Points, in no order, along strands that fork and pass close to each other.
Points whose rows are less than 51.7 apart are linked; no others are. Some points are linked to none.
Q_297: [ 27  -8   3  13 -28   2  22 -14 -16  12  11   9   5   5 -16 -10  -3 -19
   4   9  -3  19]
Q_756: [-27   4   7  -3  35  -1 -13  28   9   1  -5   2  -9   2  11  15  11  36
   2  -1   4 -22]
Q_229: [ -9   1  -4  -2  -9  -9   1  15   9  -4   8   5  13  16 -13   2  -3  -4
 -11 -18 -11 -28]
Q_713: [ 14  -5   5  18  17   6  26 -36 -15  -5 -12  -1  17   9  12 -11  -4 -10
  -4  13   8  20]
Q_755: [ 10 -18 -16  26  11  -3   2 -27 -23 -15 -20 -13   0  15 -18 -10 -11 -14
 -21  18  13  25]
Q_606: [ 24   2   6   2 -13  -8  20  16   4   2  16   0  -9 -11 -26  -9  -9 -26
   1   4 -13  -6]
Q_288: [ 24  -2  -4   9  -6  -9 -11  13  -3  15  -6   1  -1  -2 -20  -6  13   3
   8   0 -41 -38]
Q_707: [  2  12  10   7  10   7   3 -24  -5 -29   3  -4 -13   1   5 -20 -11   2
 -25 -11  16  12]
Q_502: [ 22  -8  -8  11  23   3   5 -39  -5 -22  -9  -6   4 -16  30 -17 -18   0
  -5   0  31  22]
Q_667: [  5  21  33 -19  11  16 -10 -16   6  -3  -4   1   5  -2  21  -3  14  20
  16  -3  10 -11]
Q_308: [ -2  13   9  -6  -7  15  19  -6  12   2  13   0   6 -13   9 -12  -6 -16
   9  -3  17   9]
Q_61: [  2  -3 -11   4  -8  -7  12 -26  -2 -28   5 -11   9   2  -9   0 -11 -23
 -13   0  24  17]
Q_227: [  7   0 -17  -3   1   9  -8 -28   3 -33   4 -13   9 -11   9   8  -1  10
  14  -1  28  46]
Q_856: [  5   6   2   1  -2  13  -1  38  21  31  16   4  -1 -21 -25   6  -9 -14
   5  -2 -16   0]
Q_362: [ -4 -12  -3   0   5   5  -9  41  22  40 -15  14  -1   0  -8  17   4  -3
   4   6 -22 -24]
Q_239: [ 11 -10  -5  -1 -34 -18   6  -9  -9  -3   1  12  -5   2 -22  -8  -1 -12
 -15  -2 -10 -16]
Q_81: [ 10  21  16  10   4  -4  20  -8 -13   7   7 -18   2   0   7 -17  -5 -12
 -12  14 -12   6]
Q_399: [  3 -20 -10   2  -3   8   1 -29  -1 -29 -14 -15   2   2   2   4 -11 -27
 -10  -4  29  32]
Q_824: [-14   1 -12 -16  -1   6  -3 -21  10 -22   0  -4   5  -5  10  16  -2  11
   5   7  21  41]
Q_733: [ 22 -10   5  22 -15  -9  31 -16 -17   3   0   2   8  -4  -6   9 -22 -33
   4  -2  32  19]
Q_240: [ 18 -38 -24  15  11  11  -6 -41  -2 -24 -21 -23  13 -26   9  -1 -24 -15
  -7   1  42  12]
Q_105: [  2 -17  -9   5  -6  11  19 -22  -1  -7   0   3   9  -4  14  16  -4 -16
  28  16  25  33]
Q_778: [-11  -3   3  11 -19 -14  -4  12  -7  25  -4  -7 -11   5  -2 -17   6   6
   8 -20 -22 -46]
Q_519: [  8 -10   0  -6 -31 -16 -17  32   5  21   6  29 -13 -21 -17  15  11  -7
  11   5 -10  -7]
Q_102: [ -7  15  30 -19  16   8 -14   0  -5  -2   3  -8  -6   7  27  -6  11   8
  10  -2  -4  -7]
Q_953: [-13  -2   4  -4   0  17 -15 -33  -4 -26 -20 -15  11  20  -4  -4   5   4
 -18  -3  18  15]
Q_539: [-12   0   0  -3 -18  -1  10  21  10   6  28  17   1  -6 -16  15  -6  -3
   9  -6   5   6]
Q_965: [ -3   6   1   4  -2 -18   4 -23 -22 -14  -8 -15  -2  22   7 -20  -9 -17
 -26  12  16  -1]
Q_183: [-16 -14 -18  18   8 -20  -9  38   8  18  -5   1  -2   9  -1  14   6  25
  10  -4 -21 -26]
Q_50: [ 17   1   5 -11   8   3   0 -31  -2 -26  -4   2   9 -13  30 -15   2  -8
  13   1  23  19]
Q_957: [ -4  12  -4 -20  10   6  13   5  20  -5  17  18   4 -23  -2  23   1  13
  13   2  21  15]
Q_590: [  7  16  15 -35  20  10  -5 -14  23 -11 -10  20   1  -1  19   3  14  26
  13  -5   6  -1]
Q_66: [  9 -29 -13  13   1  19  12 -29   0 -21  -6  -7   5  -5  -1  17 -13 -18
  10   2  33  37]
Q_510: [ 14  17  17  -9  17   8   2 -11   3 -22   9  -4  -6  -4   1  -7 -10   0
 -18 -19   1   2]
Q_706: [ -7   4  12  -5  -1  11   5   9  -2  22   2  -5 -13   3   3 -10   7  -2
  11  -3 -31  -3]
Q_409: [  6   7  -9   4 -10  -8  10   2   0 -25  11  -2  -3   8 -19  -8 -16 -18
 -17 -10   9   5]
Q_624: [ 27 -21 -19  11   9  11  -9 -46  -2 -21 -15  -2  17 -27  24  -4 -21   0
  -1  -8  37  14]
Q_770: [ -3  15   6   5  15 -17   7 -29 -13  -5  -4 -19  11  10  17 -18 -12  -3
 -32  10  23   0]
Q_920: [  3   3  -1  -6 -12 -17   8   7   3 -13   0   5  -4  13 -15   0  -9 -17
 -26 -13  -5 -18]
Q_235: [  0  10  10   9 -14 -12   0  -2 -22  25   2 -19 -15   8  -2 -24   2   7
  -4  -8 -20 -31]
Q_668: [ -6  15   6 -12  -8  13  15  10  17  11  22   8   6 -17  -8  12  -8  -2
  12  -2  11  15]
Q_963: [  3   8   5   0  21  12  -9  16  11 -24  10   6   4   1   0   0   1  13
 -10 -21  -3  -5]
Q_350: [ 30   1   3  10 -23  -5  -6   7  -3  19  -3  14  -9 -14 -17  -3  13  -1
   1  -2 -35 -18]
Q_312: [-32  -2 -21 -16   2   6 -18  -6   6 -13  -2  -7  -8  18 -18  13  10  16
  -9   7  -6  12]
Q_407: [ -5   5 -12 -18   2   9   6 -16  19 -11   2   9   3 -15  10  32   4   9
  13   8  34  26]
Q_890: [ 24  19   5   2   4  -7  30 -14  -7  -1   9 -23   8  -9   4  -3 -11 -18
  -9   5   0  17]
Q_550: [-13  -1  -7  10   2 -16 -16  21   4   2   4  -3   8  22  -6   7   3  21
  -3 -18 -19 -32]
Q_855: [-11  11   1 -10   2   8  -8 -27   2  -6  -2  -4  20  13  20  12  10  20
   2  -5  16  29]
Q_522: [-10  11  -6  -7  23   3   0  39  18  17  10   5   7 -10   6  19   1  10
  -3   8  -8  -4]
Q_878: [-25   4   1 -10   6   7  -3   2  -5  -2  -5   6 -12  19  -2  10  12  23
   4   9 -12  -1]
Q_773: [ -5   4   7 -14   3  10   6 -19  13 -29   8   5   5 -10  16 -13   6  -6
  10  -7  21   7]
Q_16: [ -3  -6 -15  -5 -20 -23 -18  28  -1  35 -11  12  -6 -11  -2   7  24  19
  17   3 -31 -26]
Q_45: [ -2  -7  -2  -3 -32  -9  -2  16  -7  10  22  18 -13  -7 -16   3   4  -9
  14  -2  -7   9]
Q_115: [ -3  -2   1   6 -15  -8  -6  -9 -23  -9  -7 -14 -12  27 -10  -7   0   7
  -8  -5 -20  -1]
Q_176: [ -6   1  -8   2   4  17 -22  41  21  42  -5   5  -2 -13 -17   3  -7 -14
   4   0 -22 -19]
Q_478: [ 18   7   3   4  -9   3  10  25   5  24  12  -8  -3 -13 -15 -18 -12 -25
  -1   0 -20 -16]
Q_397: [-31  11  -2 -13  22   1  -1  15   1   3   2   5  -8   7   2  22  12  39
 -14   6  -2  -5]
Q_10: [ -9  -8   1   1  -8   8 -14 -22  -7 -23 -10 -18  -7  22 -17 -12   1  -5
 -17   0  -3  12]
Q_301: [-13   9  28  -6  14   2 -15  12  -5   5   5 -25 -11   4  19  -8  11  11
   9 -13  -5 -31]
Q_405: [ 13   9   5  14  -8 -15   8 -13 -27   9   5 -17  -5  14  -5 -19  -2   4
 -16   5 -20 -13]
Q_629: [-10  15  21   1  18  10 -18  25   8  22   2 -20  -2  -7   9 -16   1  -2
  11 -13 -15 -35]
Q_336: [ 10   5  12   0  15  18  11 -24  -8   1  -7  -2  20  -8  30  -7   4  -9
  13  11   6  24]
Q_959: [-15  -4   6  -4  -2  -8  -6  14  -8  13  -2  -1 -26  13  -1   4  14  20
  11   0 -33 -13]
Q_896: [-11  -2  -7   3 -18 -13 -18  21   2  41 -15  -1  -1  -2   3  -3  14   3
  20  -7 -28 -41]
Q_323: [ 16 -15 -10  27  19  -4  23 -27 -25 -12 -14  -5  13   6   2  -1 -18 -18
 -16  13  20  20]
Q_582: [ -4  -4   8  -1 -26  -1   6  10 -17   9  14   2  -8  -2   4 -14   6 -11
   1   5 -20   6]
Q_838: [-18   3  12 -11   6  17 -22 -25  -1 -25  -9   0  -5  16   6  -5   6  22
   0  -1  14  -5]
Q_886: [ -4  -8  -4  -3 -17   4   9  -8  -9 -15  -7   6  -5  17  -2  15   4 -15
   0   9   0  30]
Q_367: [-16 -10   7   6  41   2 -13  44  15  24  -8  -3 -11  -1  13  10   5  28
  10   6  -8 -25]
Q_422: [-22   9   1   0  10  18 -17  40  14  35   4  -6  -6 -14   7 -13  -5  -4
  13 -12 -22 -21]
Q_704: [-15  -5 -23 -14  -7 -16  -4  31  -4  13   2  22 -13   0 -10  25  12  11
  -5   9  -9   2]
Q_734: [  5 -13  -3   4  -8 -13   6  38  14   0   6  20  15   8 -11   9   6 -14
  -8  -9 -19 -26]
Q_923: [-15   1 -11 -11   3 -14  -2  49   6  23  13   9  -4 -11   1  17   5   8
   6   8  -9  -1]
Q_917: [ 11  -9  -9  15  -8 -22  -2 -22 -31  -9 -12   1   2  19  -7 -18  -6 -18
 -29  24   4   8]
Q_80: [-19   2   4 -21   5   8  -5 -13  15 -33   0  11  -3  12  10  -5  11   2
   0  -8  13   5]
Q_864: [ -9 -16 -14  14   9 -18 -12  41  14  44 -31   8  -4  -1   6  11   5  19
   8   1 -15 -22]
Q_274: [-10  17  -4 -16  23   9   4  22  23  -3  10  16  10 -16   7  14   8  22
  10   3  -1   0]
Q_513: [ 31  -1   3   9 -36 -12   6 -13 -13  10   8  19   2 -13 -17  -9   6  -6
  -4  14 -16  -7]
Q_191: [ 26 -19  -4  17 -27  -5  13 -17 -12   4  -2  15   4   4 -18   7 -14 -21
  13  12  15  21]
Q_196: [ -9  10  11  -3  24   9 -21  15   8 -16   6   3   3  11   1   2   6  35
   5 -14   4 -17]

A fork is a point with three links. Follow the links from the first point to the second and name the forks in between, in order.
Q_308, Q_896 -> Q_773 Q_405
Q_706, Q_838 -> Q_45 Q_668 Q_773
Q_864, Q_191 -> Q_229 Q_920 Q_513
Q_959, Q_81 -> Q_45 Q_668 Q_773 Q_405
Q_229, Q_301 -> Q_176
Q_367, Q_10 -> Q_756 Q_878 Q_45 Q_668 Q_773

Follow the links from the first point to the second, and from the first to the third. Name the last point that the two ways share.
Q_105, Q_362, Q_513 -> Q_920
Q_367, Q_896, Q_713 -> Q_773
Q_582, Q_923, Q_965 -> Q_668
Q_706, Q_923, Q_953 -> Q_668
Q_878, Q_953, Q_917 -> Q_773
Q_606, Q_61, Q_297 -> Q_920
Q_312, Q_923, Q_227 -> Q_957
Q_590, Q_478, Q_66 -> Q_176
